Each scene shows the same named points in several views. A view is turned or mirrored, shifted and resized as a whole, has a little noise and may leave points out.

Scene 1
View 1
<73>: [ 21  17  26 -36 -51   0  19  28 -35   3  33 -36  46  56 -22  -5  55  25
  -2  39  58 -36]
<139>: [ 29 -22  -1 -65 -25 -10  15  37 -23  30  32 -32 -11  29 -26   1   3  16
  10 -26  29  -5]
<249>: [ 23  -6  11 -56 -39 -22  11  33 -18 -13  58 -35   8  -4  -4   7  15   9
 -16  -8  22 -20]
<45>: [ 38 -30  -3 -25 -49 -16  41   3  -6  17  29 -16  -5   9 -25  -9  12  13
   1  -3  26  -2]
<46>: [ 53  -8   6 -13  -9   8 -12   7 -21  56   1  -2   7  36 -28   0  -5   8
  14   4  24 -24]
<276>: [ 26 -16   9 -57 -14 -11  19  38 -17  24  39 -20   2  35  -2  12   3  17
   5  -8  36 -19]
<237>: [ 27  -8  18 -28 -16  -9  31  26 -12  17  39   1  27  43  14  16  17  19
   2  33  46 -38]
<153>: [ 11  -7  12  25  -8 -10  39 -12  17  32  33  11   1 -14  29  -8 -17   5
   2  27  30   0]
<229>: [ 28  -6   3 -11  10  -3 -22  10   0  54  21  -8 -26 -23   0  -4 -41 -10
   5 -28   2   1]
<194>: [ -7  10  30 -47  41   3  -1  56 -12  59  39 -10   7  56  38  16 -15  16
  18   7  53 -22]
<82>: [ 51 -16   1 -39   8 -14 -27  32 -10  18  38   1  -5 -16  14  31 -33  -6
 -12 -26  -5 -37]
<71>: [-14 -10  23 -49 -63 -21  90  28  -9  -9  66 -39  22  44   3 -13  54  37
   1  36  73   1]
<214>: [  8   2  22 -27 -15   0  30  24 -13  37  30 -17  15  46   1  -6  19  22
  13  23  54 -13]
<57>: [ 34  13  23   7   3  13  -5   9 -16  51   9   9  30  46   3   5   5  13
  10  41  43 -40]
<197>: [ 24  11  22 -25  10  -5 -22  33 -13  21  40  -4  18  10  23  18  -9   2
  -7  12  24 -39]
<206>: [ 30 -18  16 -10 -29 -18  54  10   2  -4  49  14  34  19  29  19  18  18
 -10  47  43 -39]
<25>: [ 33 -10   7 -28   4  -8 -11  23  -8  31  32  -7  -6   2   6  13 -21   0
  -1 -11  15 -20]
<269>: [ 29  -7   9 -24 -38 -18  20  15 -10  -6  44 -15  15  -5   0   4  14   7
 -15  10  25 -24]
View 2
<45>: [-36  -2  12   0  22 -41  19 -26  14 -12  26  26  13 -27   6  -8  -6  31
 -49 -34  10  37]
<276>: [-14  -2 -26  13  45 -20  -6 -23  30  -5   1  22  21  -9   3  -1 -12  28
 -22 -22   8  17]
<82>: [-12  -3 -21  12  36   6  15  -3  40  10  39  -3  34  -6 -21 -27  29  -3
  -7  10  25 -12]
<229>: [-23  -4  13  31  25  13  33 -12  39  -6  21  11  18  -9  -2 -23  22  -4
 -57  29  43 -16]
<197>: [-16  -8 -26  14  18   7 -21  -1  37  26  20  -3  16   0  -8  -5 -13  19
 -11  22  28  14]
<57>: [-41  -2  -4  -3  26   7 -41   8  11  19   4   3 -30  -5   4  13 -31  -1
 -31  23  30  38]
<153>: [-42 -14  27   9 -16 -19 -10  -2  32  15  38  21   1 -36  29 -23 -23  12
 -60  30   8   6]
<71>: [-22 -16 -17   4   1 -70 -29 -40  25   7   2  42  22 -32  36  15 -67  88
 -37 -51 -20  63]
<139>: [-13   3 -21  18  55 -23  16 -35  27 -20  -7  26  24  -6  -3   3   0  30
 -36 -33  19  21]
<73>: [-33  -6 -26  -3  21 -32 -30 -21   7  19  -2   8   0  -1  -5  34 -53  63
 -18 -30  27  88]
<269>: [-27  -8  -6   4   4 -29   3 -15  25  14  38   8  26 -17  -4  -8 -14  44
 -24 -15  16  39]
<206>: [-37 -15 -10 -17  -4 -39 -40   2  20  27  44  12   3 -34  16 -10 -33  31
 -12  -9 -17  36]
<194>: [  0  -8 -44  30  47   8 -47 -12  48   9 -30  22   3   0  28   6 -36  12
 -23  25   9 -10]
<25>: [-20  -2 -11  16  31   2   6 -11  36   5  20   7  20  -9  -5 -15   7   8
 -29  11  26   0]
<46>: [-41   7   3   2  49   3   1  -6   6  -8   3   8 -19  -3 -10   6  -1  -7
 -42  -3  39  31]
<214>: [-25  -7 -12  12  25 -21 -29 -18  23   4  -9  24  -5 -13  21  13 -42  33
 -40  -5  12  36]
View 3
<46>: [-10   3 -11   1  16   3 -12  37  32   6 -40 -33  -4  36  -9  46   3  31
   2  11  14 -11]
<229>: [ 22   8  -3  12  39  32   1  26   3  10 -10  -2 -27   0  22  46  11  27
   5 -45  30 -14]
<214>: [ -3   4 -31 -21   9  12 -11 -34  16  20 -47 -29  -1  45  -1  24  -3  20
  32  36  33   2]
<73>: [  1 -15 -20 -10 -12  -6 -34 -35  39  11 -48 -41  20  43 -41  11  -1  16
  63  68  15  33]
<197>: [-12 -17 -14 -13  22  15  -5   6  19  10  -4 -21  -7  27   0   2   2  -9
  55 -20  28  -6]
<82>: [ -9 -24  10  26  36  14  -1  28  22  23   9 -10 -10   4  25  12   2  12
  43 -46   8 -26]
<25>: [ -1  -8  -6   8  30  18  -4   9  15  19  -9 -14 -11  14  16  22   2  18
  31 -22  22 -14]
<276>: [ -8 -12  -2  11  21   6 -18 -27  19  39 -28 -27  -2  36  18  16  -6  38
  45  12  20 -12]
<249>: [ 21 -24   6  30  15   9 -20 -36  23  34  -9 -11   8   2   4   5   2  27
  69  12  12  15]
<71>: [  16   -3  -41    0   -8    5  -15 -111   14   48  -53  -14   27   26
    2    6   -7   27   63   91   23   25]
<45>: [ 22   3 -17  32  11   6  -7 -24  22  35 -34   1  14  -1   9  41   3  41
  14  40  -1  -2]
<139>: [ 10 -10  17  25  25   6 -27 -22  22  44 -35 -28  -5  31  15  33  -4  62
  35  14  18  -7]
<269>: [ 17 -11 -20  21   8   7  -4 -24  24  21 -15  -2  13  -1  -2  13   5   8
  48  24   5  11]
<194>: [-24  -2 -19 -42  31  23 -10 -24  -1  24 -31 -39 -27  66  24  11  -7  12
  43 -16  59 -17]
<237>: [-23 -10 -35 -13   6   1  -2 -25  27  25 -32 -25  15  36   2   5  -7  -3
  48  37  14  -9]
View 4
<269>: [-13 -17  24  -8  -9  45  23  -4   3   2  14  11  12 -53   8  -1  17 -17
 -20 -18   3 -13]
<139>: [-41 -11   7  -3  13  -3  33 -17  10   2  14  18  -6 -42   1 -11  11  14
  -5   5   6   7]
<206>: [-25 -17  12   0 -34  50  12  16   4  11   1  14  17 -45  27  -7  -2 -16
 -10 -26 -16 -18]
<46>: [-36 -16  18 -17   3   4  23 -16  19  32 -10  22  13 -37 -34 -15 -21  -5
  -4  -4 -15  12]
<214>: [-37  -2  -4  -1  -1  17  11   8  16  18  -4  36  15 -49   9 -25   2 -23
   2  -2  -6  -3]
<276>: [-37 -14   8  -3   4   9  27   8  12   7  14  25   6 -39   8 -11  11  10
  -4  -3  -4   5]
<153>: [ -2   7 -11  -2 -18  45   1  -8   3  27  -2   8  25 -13 -16  -3   6 -34
   4 -31  -5   0]
<25>: [-17 -14  11 -11   7  15  24   3  11  19  16  16  16 -16 -27   4  13   6
  -3 -15  -5  15]
<71>: [-36  -2  -7  11 -15  39  11   4   3 -13   5  27   5 -79  67 -30  20 -33
 -12  -3  10 -33]
<194>: [-40  -1 -15  -1  12   2   9  48  24  27  11  57  23 -20  -3 -18  15   2
  18  -3 -13  21]
<237>: [-34 -17  13  -5 -17  31  16  23  14  17   0  30  20 -48  15 -15  -3 -11
  -5 -14 -17  -5]
<197>: [-19 -19  22 -13   8  28  21  31  17  23  16  36  28 -29 -21   3  15  -4
  -7 -17 -11  10]
<249>: [-20 -18  25  -8   7  29  32   2   5  -4  28  16   7 -52   8   3  30   0
 -20  -9  10  -6]
<45>: [-26  -8   8  -5 -11  23  25 -33   1   3   2  -2  -2 -45   4  -9   2  -8
 -13  -9   4  -7]
<82>: [-16 -24  27 -15   7  19  34  11  10  17  27  11  14  -7 -36  20  18  28
  -9 -21 -10  22]
<57>: [-31 -14  15 -15  -7  24   9  16  23  39 -16  39  33 -41 -26 -21 -20 -26
   1 -12 -24   6]
View 5
<237>: [-17 -15  -9 -35  27  -1 -22 -24   3 -19  18  12 -48 -19  28  -3  14 -24
 -62  18 -26  44]
<229>: [-16 -14 -19 -15  -6  23 -19   4  21  -3 -24 -10  33  -5 -52   5  24   1
  24  48  12  32]
<73>: [ -11  -19   29  -34   20  -22  -30  -13    5   39   26    3  -50  -26
   58  -11    9  -20 -114   32  -19   26]
<46>: [-20   4 -21   5 -11  -1 -41 -22  23  15 -13  -4   4   6  -3 -17  14 -23
 -35  10 -15  13]
<57>: [-27 -21 -19 -25  16 -14 -28 -47  26   5   3  -2   6 -10  25 -13  14 -27
 -47 -13 -38  45]
<71>: [  39  -17   40  -72   48   15   -7   17   15    1   44   54  -95  -32
   31   -2    8  -23 -119   56  -13   35]
<194>: [-45 -30  10 -44  21   8  -7 -37  31 -47  -6  -4 -15  -2   0   0 -64 -15
 -29  45 -43  56]
<206>: [  0 -22 -23 -47  44   4 -18 -16  -9 -30  33  28 -57 -34  28   6  54 -25
 -55   9 -18  56]
<276>: [-19  -6   6 -18  10  12 -22  -3   5 -22   2   6 -49  -9   0  -1 -10 -14
 -45  58  -5  23]
<269>: [ -3 -17  -1 -32  24   4 -19  10 -14   4  15   6 -40 -34  10   8  48  -5
 -46  46  11  32]
<45>: [ 23   6  -7 -21   8  21 -29  20  10   7   8  30 -43 -11 -15  -6  45 -19
 -51  42  11   9]
<153>: [ 20 -31 -28 -60  35  25  -8  -7  28 -17  12  31  12 -23 -23   5  56 -18
 -11  10  -8  65]
<249>: [-13 -15  16 -28  16   9 -20  23 -22   0  11  -5 -52 -34   5  14  30   6
 -47  77  20  27]

In a view up to two points have been moved. Name them for each view, in the order of its rows, or write none.
view 1 -> none
view 2 -> none
view 3 -> <194>
view 4 -> <269>, <206>
view 5 -> none

Scene 2
View 1
<277>: [ 59 -35   3   3  -5  -8 -38   8  15  13  12 -10 -24 -35  58   8  43  43
   8 -44 -29 -13]
<90>: [ 43 -14  -1 -15   3 -20 -39  10  39  -4  28 -23  21 -52  76   0  17  56
  24 -34 -62 -16]
<123>: [ 25 -25   5 -17  -4  -2 -41   3  -4   3  20   1   0 -45  51  10  35  29
   0 -22 -10 -35]
<127>: [ 33 -35 -10 -37  11  10 -12  24 -18  68  -1   3 -59  17   6   5  20  17
 -22  -7 -10 -22]
<202>: [ 16 -33  -7 -25  25  10   3  -9 -30  23  -4 -25 -49 -27  22 -15  18  -3
  10  18  -7 -28]
<143>: [-20 -29   2 -37  11   2 -17  -5 -48  14  16   7 -21 -32  16  -1  35  -2
 -12  16  29 -52]
<126>: [-11 -27  -9 -57  37  23  25 -13 -53  28 -12 -22 -43 -24   3 -23 -12 -30
   7  60   0 -45]
<271>: [ 44 -43   4 -30   4  20   1 -10 -24  17 -19   4 -47 -32  34  -4   5 -13
   7  12  -7 -30]
<69>: [  9 -39   2 -50   5  31 -10  14 -62  64  -9  26 -60   8 -11  16  22 -16
 -43  21  32 -45]
<2>: [-39 -24  -8 -49  25  -5  -2  -5 -48  22  21  -4 -22 -19   6 -14  22  -5
  -3  26  19 -51]
<55>: [ 35 -20   4 -46   4  36 -31  15 -30  40  -6   5 -15 -26  21  24  10   8
 -32  14  -6 -39]
<70>: [-34 -23   3 -46  22  24  -8 -14 -75  19   4  -4 -23 -39   1  -1  27 -24
 -20  48  41 -63]
<241>: [ -5 -36  -4 -32  16   6  -9   0 -46  32   8   1 -45 -14   9  -4  33  -2
 -13  11  20 -42]
<188>: [ 60 -57   4  17  -6   5 -28   0 -19  27  -4   3 -71 -21  34   8  67  19
  -6 -43  15 -14]
<41>: [ -7 -16   6 -40  10  10 -23 -11 -34  -6  14  -6  12 -61  39   3  16   0
   1  23   4 -52]
<117>: [ 57 -46   7 -12  -8  22 -28   7 -24  35 -11  16 -50 -21  30  19  38   9
 -22 -20   9 -25]
<234>: [ -5 -27 -32 -39  39 -42  24   8  21  37  25 -38 -45  11  26 -47  -2  33
  44  -5 -60 -11]
<149>: [-14 -56 -10 -45  10 -10  20  -5 -47  39   1  29 -76  11  -2 -21  21 -19
   1   9  28 -38]
View 2
<41>: [  7  18  -3   0  27  30 -11  -2 -19 -20  -5  -1 -22  10 -12   5  38  -2
  -6  23 -27  10]
<149>: [-23  21 -20  14 -25  34 -32 -13  17 -14 -11   5  -8  23  -5   7  32  23
  -9  52   6 -31]
<202>: [-15  24 -19   5  -7  18 -25 -12 -11  -2 -17   6 -11   9   5  10  24   4
 -21  28  -3   8]
<127>: [-14  -1 -44  -4 -17  13 -35  -7  10  -5 -17  20   9  11   9  14  35   2
   1  15  13 -16]
<117>: [  1  23 -29 -12   1  14 -31   2  28 -11 -11  40   6  11  -5  10  37  -8
  -4  18   5   6]
<123>: [  8   9 -17 -24  24   4 -26  -1  -8 -12   1  21 -12   4 -20  -1  24 -11
   7  15 -14  15]
<2>: [-15  16  -9  15   4  37 -26  -9 -15 -13 -12  -9 -16  12   0   1  37  17
   0  38 -20 -19]
<126>: [-19  22 -14  29 -14  43 -10 -15 -19 -11 -21 -15 -18  17  14  22  38  16
 -36  33  -9  -5]
<90>: [ 12 -11 -29 -44  23 -25 -23  -8 -35  -7  10  14 -18  -2 -27   2   4 -25
   0   3  -8  32]
<69>: [-12  16 -30  18 -10  47 -26   1  27 -18 -23  18   9  19  12  15  60  13
   0  25   1 -29]
<55>: [  5   4 -30  -2  10  28 -14   2   4 -18 -16  17   0  12   5  19  51  -7
  -4   4  -7   1]
<70>: [-11  32   0  28  13  55 -19  -3  -5 -17 -20  -5 -14  13   8   5  54  16
  -6  36 -27 -12]
<277>: [  4  10 -30 -37  12 -18 -36  -3  -2  -3   0  35  -5   0 -19   0  11 -19
   2  12   2  24]
<234>: [-27 -14 -40 -11 -26 -14 -35 -28 -45   5  -5 -15 -19   6  -4   6  -8   7
 -15  31  10  -6]
View 3
<127>: [-23 -11  65  -9 -31 -33  -7 -19  19 -18 -31  -9 -11 -32  14 -21  12  53
   7   8  42  34]
<126>: [ -9  23  44 -22 -24 -27   5  36  38 -56  15  -1  -9   7   2  50   2   4
 -31   6  16 -26]
<69>: [-20  32  58  -6 -60 -32  -1  31  35 -48 -23 -22 -30 -66  17  -4 -25  33
  17   5  43  19]
<277>: [-10 -17  73  24   4 -33 -49 -24 -47  47 -32  -2 -11  36  -6 -48  26  81
  33  -9  38  -1]
<143>: [  7  27  37  -6 -43 -30 -22  31 -19 -11  -5 -35 -33 -10  23   7 -16  18
  20   8  13 -34]
<123>: [ -1   9  53  11  -8 -34 -30   7 -50  37 -20 -20 -11  34   9 -40  11  55
  38  -6  32 -25]
<117>: [-19  20  76  28 -28 -32 -37  13 -12   6 -35  -8 -26 -20  -8 -39 -11  72
  38 -11  50  15]
<90>: [ -5 -22  54   2  29 -37 -18 -26 -64  64 -16  -4  17  88   6 -59  50  70
  28  -3  34 -26]
<241>: [ -4  12  44   0 -42 -27 -18  15   1 -19 -11 -19 -31 -18  14  13  -6  29
   6  10  20  -5]
<188>: [-11  -7  82  46 -28 -24 -76 -13 -24  17 -42  -2 -46 -21 -15 -18  -4  80
  27 -10  33  20]
<149>: [ -7  -2  25  13 -64 -20  -2  11  15 -31 -12  -7 -52 -34  15  42 -13  23
  -7  23  17  25]
<271>: [-20  18  57  25 -14 -28 -14  27   6 -14  -8  17 -18  20 -20   6   1  52
   1  -8  42   1]
<2>: [  8  17  27 -22 -42 -29  -3  22  -6 -21   1 -34 -25  -6  32  23  -3   5
   2  18   4 -31]
<202>: [ -5   3  62  -1 -15 -27 -29   7   8 -21  -4   0 -17  12  -4  18  11  36
 -12   0  17 -16]
<55>: [-22  33  70 -12 -16 -41  -1  29   7 -15 -18 -17   5  -6   8 -39  -2  47
  27 -10  54  -9]
View 4
<90>: [-10  -1   8  -5 -25  -3 -30 -32   1  21  19 -24 -15  16 -18 -35 -12  16
  27  44   2 -10]
<41>: [  0 -10 -16 -22 -17  -4   6 -19 -18  -8  -4  -4 -42  20  42 -43  12 -17
  17   8   7  42]
<69>: [  1 -12  -5  -1   2  -7 -24  24 -30 -28 -26  11 -10  -2  34 -26  11 -29
 -20 -63 -26  71]
<234>: [-14 -43  -4   1 -29   4  -7  32  -5  16  26   9  24 -18  -5  -6  18 -23
  -9  47 -16   3]
<188>: [ 28  11  18   6 -25   3 -26  10 -11 -19   2 -19 -29  16 -37 -46   1 -11
 -25 -29 -35  36]
<143>: [ 12 -13  -9 -19 -11   0   1  -2 -22 -22  -7   4 -28  12  38 -50  25 -23
 -12  -5  -8  60]
<149>: [  6 -36   0  -8 -16  -2  -6  37 -38 -26  -9   9  -7  -4  19 -35  41 -47
 -25 -22 -35  62]
<241>: [ 10 -14  -7  -9 -13   0  -3  13 -19 -21  -6   7 -17   4  26 -37  20 -26
 -21 -17 -16  56]
<271>: [ -3 -14  -3   0 -28  -4  -4  16 -26  -6  -6 -12 -35  10   5 -20   4 -35
  15 -28 -21  32]
<55>: [ -9  -1  -8  -2  -4  -7 -24  -6 -17  -8 -17  -1 -20   7  30 -25  -9  -8
   8 -36  -5  45]
<127>: [ -2 -13   4   8  -5  -3 -34  21 -15 -10  -8   6   9  -9   4 -18   2 -13
 -19 -33 -27  42]
<123>: [  5   1   5 -11 -17  -3 -23 -23 -12  -4   2 -17 -28  19   1 -50   2   3
   9  13  -6  25]
<277>: [  8   8  14   3 -24  -1 -33 -13  -3   3  10 -25 -20  15 -33 -40  -9   8
   3   8 -17  10]
<70>: [ 14 -14 -22 -21 -11   1  18   7 -22 -28 -12  14 -37  11  58 -43  26 -34
 -17 -19  -3  72]

In a view up to two points have been moved. Name them for each view, in the order of its rows, or write none.
view 1 -> none
view 2 -> none
view 3 -> <117>, <241>
view 4 -> <69>, <70>

Scene 3
View 1
<170>: [-14 -14  18 -11  -9  -5  23   5  37 -31  41 -29   1  -6 -18 -21  -9  -4
   7 -50  39 -16]
<224>: [ 32   3  15 -22 -21  14  -1   1  44 -19  38 -30  -6  -9   6 -20  36  27
  -9 -45  38   4]
<208>: [-57   6  20 -20 -24 -23  -3 -31  28 -58  89 -27  -2 -27 -32 -24   6  18
 -22 -18  76  19]
<68>: [ 20  -9  15 -28  14   4 -23   8  25 -34  47 -45  10  13  14   0  22  30
 -10 -37  37 -50]
<166>: [-21 -22  36 -35 -17 -31  18  -6  38 -47  50 -16  -8  19  -2 -12 -11  -9
 -19 -29  51 -29]
<110>: [-10 -30  37 -31  -1 -19   4  -2  39 -56  59 -19   1  14  -5   4  -7  -9
 -14 -30  47 -45]
<193>: [-30   5  18 -24 -25 -24  13 -15  32 -32  50 -30  -4  -1  -7 -31   5  17
 -16 -34  57   5]
<227>: [-56  18  -4  -4  28 -26  -9  -3   5 -24  48 -75  44   0  -8 -28 -12  40
  13 -43  34 -33]
<146>: [ 30 -29  37 -34 -46  13  28   2  53 -44  44  10 -44  -2  -9 -11  16 -15
 -19 -42  59  -4]
<162>: [  8  14   9 -27 -24  -4   9   0  31 -13  30 -35 -10   3   9 -34  28  33
 -10 -45  45   4]
<256>: [-37 -10  26 -17   0 -29  -2 -17  37 -48  71 -35  17  -5 -14 -11  -3   7
 -11 -26  46 -14]
<53>: [-35 -17  35 -26 -19 -32  22 -16  43 -46  61 -18   2   1 -17 -20 -14 -10
 -15 -31  52  -8]
<21>: [ 28 -14  26 -27   4  -5  -7   8  44 -27  39 -38  12  16  17  -4  21  16
 -10 -41  26 -38]
<23>: [-66  15  -2 -23  11  -9 -27 -13 -19 -62  80 -54   0  -9 -26 -18  -1  47
 -10 -21  84 -33]
<183>: [ -8 -26  39 -13  -7 -17  17 -10  63 -37  58 -22  16  -7 -12  -5  -6 -17
  -6 -39  27  -9]
<16>: [ 25 -15  41 -47 -49 -19  30  -5  59 -28  32   0 -30  20  16 -22  20  -5
 -32 -36  48   6]
View 2
<224>: [  9 -63  31  36 -10  13  26  18  15  21 -45 -10 -48  47 -37  -4 -15   7
 -16  -4 -22  47]
<256>: [ 42 -37  18   8  -7  24  25  23  -5   0   3 -27  -8  27  -5  46 -31  -3
  -1 -25 -24  26]
<21>: [ 23 -15  24  17 -22  -1  35   3  13  16 -40  -2 -47  19 -35   4 -23  -6
  -1  -6  15  23]
<208>: [ 35 -75  28  20   1  38  17  25  -4  -3  32 -58   4  50  16  32 -29   6
  -7 -32 -46  36]
<166>: [ 31 -22  24  22 -23  11  48  -9  15   4   8 -31 -12  13   0  24 -39 -16
  21 -11  -7  27]
<110>: [ 40  -7  21   5 -23  13  50  -4  13 -13  -6 -23 -17  18 -10  28 -24  -6
  15  -6  -5  14]
<183>: [ 27 -28  18  24 -24  20  51  26  16  -7 -16  -4 -12  18 -18  45 -34 -19
   1   1 -27  39]
<16>: [-11 -47  38  51 -43   1  56  -3  39  12  -3 -23 -31  23  -3 -19 -36 -35
   2  10   6  46]
<170>: [ 30 -35  20  29 -13  17  44  -1  12  18 -25 -15 -17  23 -29  32 -32   0
  20  -8 -41  45]
<53>: [ 30 -40  22  26 -19  22  45   6  10   2  13 -32   1  20   2  36 -40 -16
  17 -14 -28  37]
<146>: [ -4 -43  38  45 -42  14  73 -13  47 -12 -15 -29 -26  41  -8 -19 -16 -14
  10  25 -28  43]
<227>: [ 65 -36   5   6  20  16  -5  13 -33  48 -26 -10 -19  15 -40  62 -43  21
  14 -54 -29  32]
<193>: [ 24 -60  27  33  -7  18  22   8   3  27   5 -34 -15  29  -5  16 -39  -5
   5 -25 -23  44]
View 3
<208>: [ 21  -2  31  20   8   1  18   7  15 -19  -5  -3  10   1  70 -34   6  -6
  -5  31 -67  14]
<170>: [ 25 -12   8  19 -21 -29  25   5  21  -3 -12  23  -8   4  33   6  12 -16
 -14  14  12   6]
<23>: [ 30  10  18  -9 -39  -5  37  11  33  -7 -18   4  23   2  67 -65   1  17
  17  11 -60 -40]
<16>: [ -8 -40 -31  14   9 -39  24   5  -3 -34  28  23  11   7   7  32  -6 -32
  -1  18  -9  43]
<146>: [  8 -45 -29  11  29 -42   8  -8   0 -18  15  26  12  -4 -10   4  16 -24
 -18  19  -1  32]
<256>: [ 18  12  12   5 -14 -21  34  23   7  -7 -25  11   5  -3  65  -5  -4  -8
 -12  22 -27   4]
<183>: [ 13   2   4  13   2 -33  28  21   0  -3 -29  20  -7  -4  42  22   5 -22
 -30  25   4  25]
<162>: [  2 -39  10  28 -26 -32  44   5  21 -32  -3  14   6  28   9  10   7  -9
  29  15 -15  10]
<166>: [ 14   0 -24  -5 -14 -29  22  14   5 -11  10  23   6  -9  51  10 -11 -21
 -16  11 -10  10]
<227>: [ 30  20  40  17 -72 -18  55  25  38   0 -40  12 -13  16  73  -1  -2   2
  14  11  -5 -30]
<224>: [ -2 -42  10  26  -8 -41  48   8  10 -28 -25  16   7  24 -10  12  17  -6
  19  22  -7  14]
<53>: [ 20   3  -1  11  -6 -18  16  10  10 -10   5  16  -1  -7  62   3  -3 -24
 -23  19 -19  20]
<21>: [ -2 -16 -22  -5 -28 -53  53  24   1 -18 -27  27  10   9   6  25  -2  -9
   8  11  12   0]
<68>: [  3 -11 -14 -14 -37 -53  61  27   6 -13 -45  23  18  10   6   1  -1   6
  17  12  -3 -20]
<193>: [ 11 -13  13  22 -19 -15  29   9  18 -24   6  10   3  13  49   0  -1 -13
   5  20 -30  14]
View 4
<110>: [  1   5 -25  -3  31  -1 -19   5  -5   5 -31 -45 -10  30  -1  29  22 -31
  20  12  19 -24]
<68>: [  3  -3 -17 -12  27  -4  13  -3   9 -21   1 -42 -30  17  27  35  34 -57
   8  22  -7 -34]
<256>: [ 10   3 -30   2  14 -19  -6  -6   8  20 -26 -37  -1  45  14  16  38 -43
  11  26  30  -2]
<53>: [  3  20 -24  11  25 -14  -8  -1   6  31 -40 -39   8  42  11  18  28 -18
   5  11  36 -10]
<146>: [-11  41 -11  14  51  10 -10  15   1  31 -25 -45 -12   8  38  61  43   5
  -6   2  40 -52]
<227>: [  6 -23 -18  -6 -15 -32  22 -13  25   1  -7 -42  11  41  26 -12  11 -58
 -10  38  -6  16]
<193>: [  5  31 -15  16  16 -15  21  -9  17  26 -29 -31  10  39  31  19  30 -24
  -9   5  27  -8]
<16>: [ -7  44 -10  27  61   2  21   6   1  20 -38 -24 -20  30  29  44  47   3
  -5  -6  26 -51]
<224>: [ -5  16 -10  10  31  -8  30   1  17  12   0 -34 -27  15  59  43  56 -27
 -19  25  16 -41]
<208>: [ 22  35 -32   7   0 -23  -4 -17  19  43 -25 -32  16  48  30  26  55 -51
   8  16  62  14]
<23>: [ 30  26 -26 -21 -23 -15  -2 -26  28   2  -3 -49  22  36  25  24  23 -88
  15   6  28  24]
<162>: [  0  27  -5  15  25 -12  41  -7  23  12  -9 -30 -11  24  53  32  44 -30
 -23  11  10 -29]
<21>: [ -6  -1 -12   1  43  -3  16   5   1 -10 -14 -37 -32  20  23  33  32 -30
   0  18  -8 -44]
<183>: [ -7 -10 -26  11  33 -14 -10  12  -1  29 -32 -39 -14  36  16  20  39 -12
   2  36  27 -25]
View 5
<110>: [  8  -9   9  20 -31  -4  -7  -9 -10   1 -45   7  -2  24 -16  48 -11   7
 -14 -20   6  -2]
<162>: [  3 -32 -26  22 -12  12  32  -6  21  11  -4 -10 -32 -16  -4  50 -12 -11
  13 -41 -23  23]
<227>: [ 26 -20  18  72   5 -14  -9 -27  31 -13 -30 -20 -20   2  30  18  20  15
  23 -13 -21  19]
<21>: [  8 -34   5  21 -19  20  11 -10  12  -5 -42  13  -8  -2  -3  72 -19  -8
 -11 -36  -6  21]
<16>: [ -9 -23 -40  -2 -46  24  24  -3 -14  21  -9  -7 -29   7 -22  77 -35  -6
 -15 -50  -7  -5]
<146>: [-13 -26 -26 -28 -36   8  25  -4  -9  30 -20  -3 -21   4 -39  41 -45 -11
 -24 -47   3  -5]
<208>: [ 16  13 -20  45  -7 -37  13   9  -6  34  15 -22 -21  28 -25   5   8  12
   9 -27  -1   1]
<68>: [ 14 -26  15  27  -5  10  18  -3  19 -10 -43  23   4  -5  -8  62  -1 -14
   4 -25  -7  35]
<193>: [  6 -11 -24  35 -21  -8  14  -7   4  16  -1 -19 -30  11  -6  34  -2   6
  10 -31 -12   1]
<53>: [  7  -6 -13  29 -33 -12  -6 -12 -10  17 -15 -19 -24  27  -9  30 -10  15
  -6 -28   1 -14]
<183>: [ 13 -24   3  34 -19  -3 -10 -15   1  19 -27 -14 -18  19  -1  41 -33  13
 -29 -41  11  -2]
<256>: [ 20  -5   2  50 -14 -17  -4  -3   1  12 -18 -10 -13  25  -6  30  -3  14
  -3 -25   3   2]
<224>: [  7 -39 -16  17  -2  12  35  -2  22  19 -10  -1 -24 -17 -11  50 -27 -16
  -5 -51 -10  29]
<170>: [  4 -28  -1  17 -19  -2   1 -25  12   8 -30 -18 -25   3   2  23 -21   8
  -7 -32  -7  -1]
<166>: [  2  -6 -10  21 -43   1  -3 -13 -13   5 -30  -5 -16  25 -11  50  -8   9
  -6 -22  -2 -12]
<23>: [ 17  16   7  44   0 -39  13   3  10  -2 -14   0  -1  17 -16  -2  44   2
  42   0 -17  21]

In a view up to two points have been moved. Name them for each view, in the order of its rows, or write none.
view 1 -> <227>, <21>
view 2 -> <224>
view 3 -> none
view 4 -> <193>
view 5 -> none
